A landscape with many peaks, sampled at points; each row gives a point and its height.
From any point a climber steps to the highest of the 2 points nearest to it. It stops when none of these is higher. Distance is the straight distance between rows; heights are no part of it.
k340 h=473: [149 115 119  88  56  80 119  90 144 111 104  99 137 139  76 110 110  67
 161  93 156 104]
k812 h=618: [128 126  79 141 213 134 166 157  77 150 148 103 149 127 117 127 135 132
 161 124  83 127]
k368 h=445: [164  89  80 176 168 112 138  95 144  97 146  95 127 141 157 173 121 120
 141 150 139 165]
k433 h=611: [172 109 137 123 197 141 127 142  94 112 148 146 116  98 155 118 158 189
 110 158  89 174]
k21 h=541: [114 116 161 167 156 159 132 160 110  97 125 202 151  93 139 139 178 194
 137 158 123 142]
k784 h=602: [149  89  77 139 134 119 197 148 113 111 118 189 118 166 172 147 131 129
  62  93  74 104]
k181 h=261: [166 157 156 118 164 125  99 135 185 114  72  98 170 167 158 180  89  64
 120 103 148 159]
k318 h=150: [152 147 130 132 146 111 118 113 164 127 142 132  96 157 201  91 129 156
  64 181  89 145]
k551 h=452: [ 95 103 164 148  76 146 148 111 113 105  96 150 124  78  85 154 146 170
 129 142 169 126]
k559 h=195: [193  75 120 121 111 109 107 154  96 121  93 117 124 140 115 117 103  97
 141 101  74 117]
k840 h=717: [ 68 153 122 180  89 151 140 132 124 140 161 193 137 141  94 109 164 157
 130 124 150 114]
k170 h=560: [ 96 126 117 164  71 105  81 117 107 164 149 145 156 164 106  95 169 119
 163  89 141  82]
k886 h=43: [ 94  92 137 175 120 149 104 112  53 113 140 133 136 145 108 162 155 163
 173  96 170 106]
k957 h=664: [174 113 158 132 211 133 111 144 128 115 128 107 136  57 142 148 142 166
 119 184 109 190]
k419 h=348: [163 142 143 119 172 119  83  97 127 128 124  71 113 132 166 161 108 100
 122 143 152 163]
k410 h=502: [128  90 146 140  72 105  85 101  98 152  97 105 108 120 126  99 112 107
 104 124 135 113]
k349 h=634: [116 141  61 113 118 127 153  89 143 154 165 111  65 144 137  68 114 107
  94 150 133 117]
k372 h=592: [ 79 160 151 127 178 155  86 105  94 130 159  79 118 113 112 164 143 124
 181 121 186 138]
k359 h=138: [156  64 105 142 115 159 164 141 116  78 153 172 146 114 110 120 160 179
 166 148 138 121]
k527 h=665: [159 151 177  81 136 120  91 170 175 153 113 134 125 110 141  99 113 134
 105 135  88 142]
k838 h=309: [168 150 145  82 171 135  93 126 144 122 128  74 136 120 121 185  89 110
 156 114 152 171]
k116 h=515: [160 131 146  86  49 105 129  96 124 132 112 106 113 142  83 129  72  84
 122  77 173 119]
k249 h=449: [112 139 108 173 148 133 154 104 112 110 142 140 134 145 198 175 115 173
  94 107 120 139]
k131 h=278: [154 127 161  98 164 108  77 145 128 124 122  95 158 119 116 175 127 125
 178  82 129 151]
k657 h=595: [136 111 158  84  99 154 140 147  93 115 141 145  94 108 102  93 120 146
 152 106 145  98]
k367 h=415: [153 144 109 191 140 132 163  95 145  97 169 154 163 173 230 157 140 183
  87 101 144 172]
k491 h=559: [ 58 182 143 152 162 152 111  90  93 169 155  89 114 141 137 138 148 132
 151 141 172 132]
k629 h=335: [157 117  88  85 104 109 122 133 125 151 156  83 113 143 117  39 133  83
 149 148  97  96]
k600 h=628: [118 138 163  94 124 168 113 168 110 130 152 153 111 114  93  74 160 142
 161 147 137 105]
k633 h=519: [123  91 123 123 144 143 177 128 105 119  80 119  93 105 147 158  88 112
  88 122  87 130]
k313 h=663: [132 124  77  94 114 130 193 157 148 124 127 131  95 128 106  77 129 107
 100 137 102 104]
k948 h=226: [150 108 147 127 109  97  90 150 108 134  75  87 162 145 116 154 101  88
 133  71 102 123]
k806 h=658: [140 129  62 151 103 102 192 153 161 128  99 180 153 155 136 130 112 118
  67 105  78 114]
k968 h=350: [132 150 150 136  89  97 114 121 186 118 103 136 178 153  97 181  92 129
 140  83 159 140]
k344 h=324: [146 126 171 119  90  95 101 151 181 123 102 179 174 140 118 146 115 156
 131 115 128 147]
k358 h=381: [148 120 125  52  96  97 115 131 161 116 125  93 136 118 112  41 135  81
 164 181 119 102]
k758 h=529: [ 51 180 146 142 142 169 137 106  87 162 136  96  94 128 159 150 109 149
 101 119 144 111]
k672 h=174: [144 150 137 138 134  96  73 107 165 158 138 116 118 148 175 104 128 126
  98 177 123 160]
k769 h=56: [ 63 130 119 198 145 152 120 106  78 142 154 128 133 148  71 148 199  97
 171 128 165 116]
k440 h=750: [154 139 121  69 136 146 113  94 138 109 184 114  85 144 135 103 119 133
 133 168 211 131]
k745 h=328: [166 141 141 144 100 116 110 133 179 113 140 189 177 152 181 137 128 188
 119 125 127 157]
k83 h=356: [175 162 108 171 144 108 132 140 177 132 156 179 178 169 186 114 144 165
 116 122 109 174]
k546 h=691: [106 125 152 148  66 132 143 118 141 113 146 219 134 111  67  87 182 143
 148 146 158 115]
k362 h=655: [210 139 133  93 138 103  80 140 137 127 170 122 156 157 145  94 135 130
 167 117 114 156]
k94 h=109: [107  75  97 125 158 137 171 168  58 105 109 135 150  83  70 161 144 118
 184 112 115 117]
k474 h=501: [ 86 143 133 114 169 163 155 123 137 131 137 159  89 102 150 118 148 190
  76 166 105 122]
k49 h=431: [149 118 135  60  76  86 116 122 167 138  94  93 130  98  76  86 115  66
 144 124 129 105]
k976 h=403: [100 187 137  99  84  97 119 110 196 141 137 114 127 142  95 137 105  86
 138 108 178 124]
k874 h=396: [161 148 128 154 194 136 140 112 110 116 100  76 132 140 193 164 108 104
  94 123 125 177]
k851 h=495: [174 112  83 164 158 119 126 105 135 131 174 114 126 159 167 117 129 137
 124 152 123 159]
k988 h=72: [ 83 171 125 102 130 169 129 171 104 151 173 134 146 159  86 115 141 128
 168  79 139  97]
k438 h=520: [ 74 150 175 145 152 163 148 149 117 141 106 175 126  88 142 130 166 188
  93 153 111 132]
k66 h=253: [110 121 169 123 129 113  68 133 107 151  98 103 156 118 113 155 139 113
 168  65 119 113]
k736 h=545: [131 166 206  82  95 138  81 124 135 147  97 106 118 120 159 147  88 112
  99 107 136 131]
k213 h=671: [ 75 133 113 123 186 149 158 165  83 168 132 112 117 106 104 101 137 132
 133 143  80 104]
k395 h=706: [118 134  80 168  85  93 178 147 173 128 117 201 171 135 116 150 113 124
 116 116 117 122]
k301 h=558: [123 107  91 133 139 133 184 142 111 134  95 152 108 110 165 149 120 144
  62 106  66 105]
k235 h=197: [143 140  85 158 129 104 145 139 171 141 103 121 151 182 152 158 112  92
 121 122 123 145]
k71 h=619: [138 121  68  90  91 119 217 136 173  81 140 153 105 105  95 127 123 115
 134 143 129 118]
k665 h=556: [161 104 160  75  71 125 141 127  94 123 122 106  87 107  83 118  92 104
 134  80 134 105]
k107 h=376: [101 153 130 114  97  90 120 113 197 133  87 107 151 139  90 178 105  74
 122  92 161 123]
k996 h=555: [150 128  66 130 169 132 138 125  92 142 177  96 120 165 146 108 135 123
 144 124  96 135]
k937 h=683: [120 154 104  87 114 152 152  82 126 144 186 102  59 119 121  95 111 116
 111 159 167 111]
k317 h=638: [150 145 154 109 170 152  81 119 116 106 184 107 119 120 109 166 145 155
 193 130 196 164]
k499 h=478: [145 115 156  86 127 150 132 119 116 130  88 112  78 100 137 138  79 104
  70 137 126 126]
k25 h=99: [114  89 117 118 124 172 184 141  45  76 122 136 127  90  72 154 128 139
 167  85 144 105]
k829 h=119: [111  95 100 140 178 156 186 179  92 103 135 137 119  76 100 166 133 157
 143 128 103 128]
k715 h=131: [137 131 105 113 155 129 162 124 162 119 114 137  80 151 181 116 117 125
  41 155 101 133]
k463 h=477: [104  68 104 192 102  98 150 120 136 110  93 133 153  85  84 172 138 127
 116 157 127 117]
k477 h=480: [ 86 159 127 139 189 155 168 117 113 122 154 144 112 134 199 134 137 179
  88 148 102 131]
k679 h=721: [116 126  90  97 156 132 188 182 110 137 140 130 108 121 116  77 145 136
 130 135  53  98]
k140 h=499: [ 68 207 164 136 138 173 113 145 101 157 149 123 127 153 195 112 127 156
 115 106 125 117]
k141 h=64: [ 57 165 123 158 153 147 111 145  91 151 171 132 164 165  75 125 181 117
 183 109 136 105]
k122 h=461: [168  96 159 111  84  89 100 116 161 132  43 104 113 129 115 119  99  74
  84 153 111 127]
k835 h=417: [128 122 171 152 114 120 121  98 143 110  98 130 130 120 159 189 101 153
 107 127 177 146]
k512 h=572: [158 128 140 155 166 141 128 145  94 121 143 174 154 124 175 125 164 203
 120 122 104 162]
k939 h=433: [102 189 125 111 106 140 128 143 169 151 157 141 123 157 133 131 104 121
 120 119 148 130]
k880 h=172: [171  68  95 114  93 103 147 133 119 117 123 130 130 133 133 108 110 117
 146 139  98 107]
k531 h=383: [177 157 118 192 146 113 145 103 157 116 142 153 191 138 211 119 165 177
 105 115 129 203]
k117 h=81: [ 98 147 127 101 118 156 164 177 111 120 134 147 147 114  61 140 124 122
 171  76 134 108]
k737 h=672: [100 177 168 106 182 167  89 171 125 157 155 126 124 101 110  95 159 142
 159 156 115 128]
k476 h=659: [ 95 117 173 140  58 120  97 132 137 147 113 174 134 112  83  74 180 132
 150 147 126 100]
k611 h=204: [148 116 124 113 128 103  95 113 168 120 134 117 130 127 125 112 137 105
 140 164 137 137]
k568 h=446: [139  65  86 181 136 104 152 105 112 101 120 115 140 118 125 176 118 142
 140 153 140 141]
k572 h=578: [116 105  85 149 102 121 149  89 136 127 117 104  93 136 119 112 104  86
  92 155 122 112]
k406 h=547: [103 134 180 118  77 120  80 125  95 177 100 118  95 121 121  95 121 129
  98 118 100  95]
k451 h=770: [216 134 134  92 140 106  99 168 162 133 136 135 129 142 149  73 116 123
 132 148  77 144]
k322 h=610: [ 96 105 141 176 111 115  69 115 120 142 125 147 152 132 110 104 165 144
 143 137 127 100]
k817 h=496: [136 170 180 110 118 142 111 120 130 153  79 104  99 133 177 137  68  93
  67 138 146 140]
k424 h=264: [128 111 108 108 125 121  81 105 109 142 138  51 109 135 106 120 111  79
 158 116 137 112]
k910 h=465: [103 203 127 111 135 150 143 151 156 154 141 146 132 151 185  93 113 133
  98 112 107 131]
k552 h=89: [115 128 141 113 128 148 159 143  95 114 119 130 135  94  80 183 101 124
 155  82 148 125]
k711 h=748: [ 82 141  92 185 105 122 161 134 170 134 162 203 158 149 134 137 142 163
 123 129 129 120]
k391 h=500: [ 96  83  93 173  83  88 145  93 152 130  91 109 135  78  81 128 154 101
 140 172 118 105]
k954 h=512: [129 109 145 152  96  97  80  90 129 153  67  86 114 151 130 134 102  85
  80 141 129 123]
k428 h=227: [171 155 115 134 130 105 152 140 194 115  70 132 152 192 135 170  73  52
 113 100 155 144]
k927 h=728: [123 131 159 130 193 138  94 145 131 139 134 114 141  87 126 125 141 157
 153 179 106 151]
k701 h=128: [127  56 100 127 158 150 181 165  89  85 139 189 114  93 108 128 177 177
 151 119  92 117]
k485 h=599: [134 144 174  78 108 129  81 138 128 155 117 128 115 124 142 103  96 137
 116 137 123 106]
k282 h=686: [130 142 130  84 151 150 103 118 149 105 195 111 115 128 117 123 148 134
 184 156 213 147]
k693 h=440: [ 90 140 158 159 104 154 145 101 146 109 119 159 124  89 112 186 123 176
 124 131 192 138]
k414 h=232: [138  89 124 124 122 110  85  96 125 103 151  93 145 116 119 144 124 105
 172 132 151 124]
k917 h=531: [102 116 102 161  95  82 127  91 165 147  89 101 125 105 107 106 139  94
 100 183  96 127]
k182 h=298: [131 127 119  85 119 129  89 130 108 172 139  64 107 149 119  72 118  77
 142 111 106  88]
k793 h=50: [ 73  98 156 196 138 171 101 113  56 119 146 146 139 128  96 135 195 149
 165 131 147 120]
k903 h=152: [176  72  83 124 117 125 149 138 134  95 160 149 133 141 130  92 159 144
 166 150 128 106]
k285 h=443: [136 147 170 119 176 146 147 119 121 106  75 110 111 130 207 162  80 111
  62 128 123 151]

For each start below, name the point where the climber stops.
k318 => k927
k745 => k927
k428 => k451
k358 => k927
k552 => k451
k499 => k711
k344 => k440
k948 => k451
k568 => k440

Call two points neighbours if one is among the 2 nearest of the other. Go from one point of each pair to the other, from neighbour to neighbour, staying as high as possible. Name the lowest point that can't be avoided.
k451 / k440 => k611
k711 / k954 => k499
k954 / k451 => k410
k440 / k679 => k368
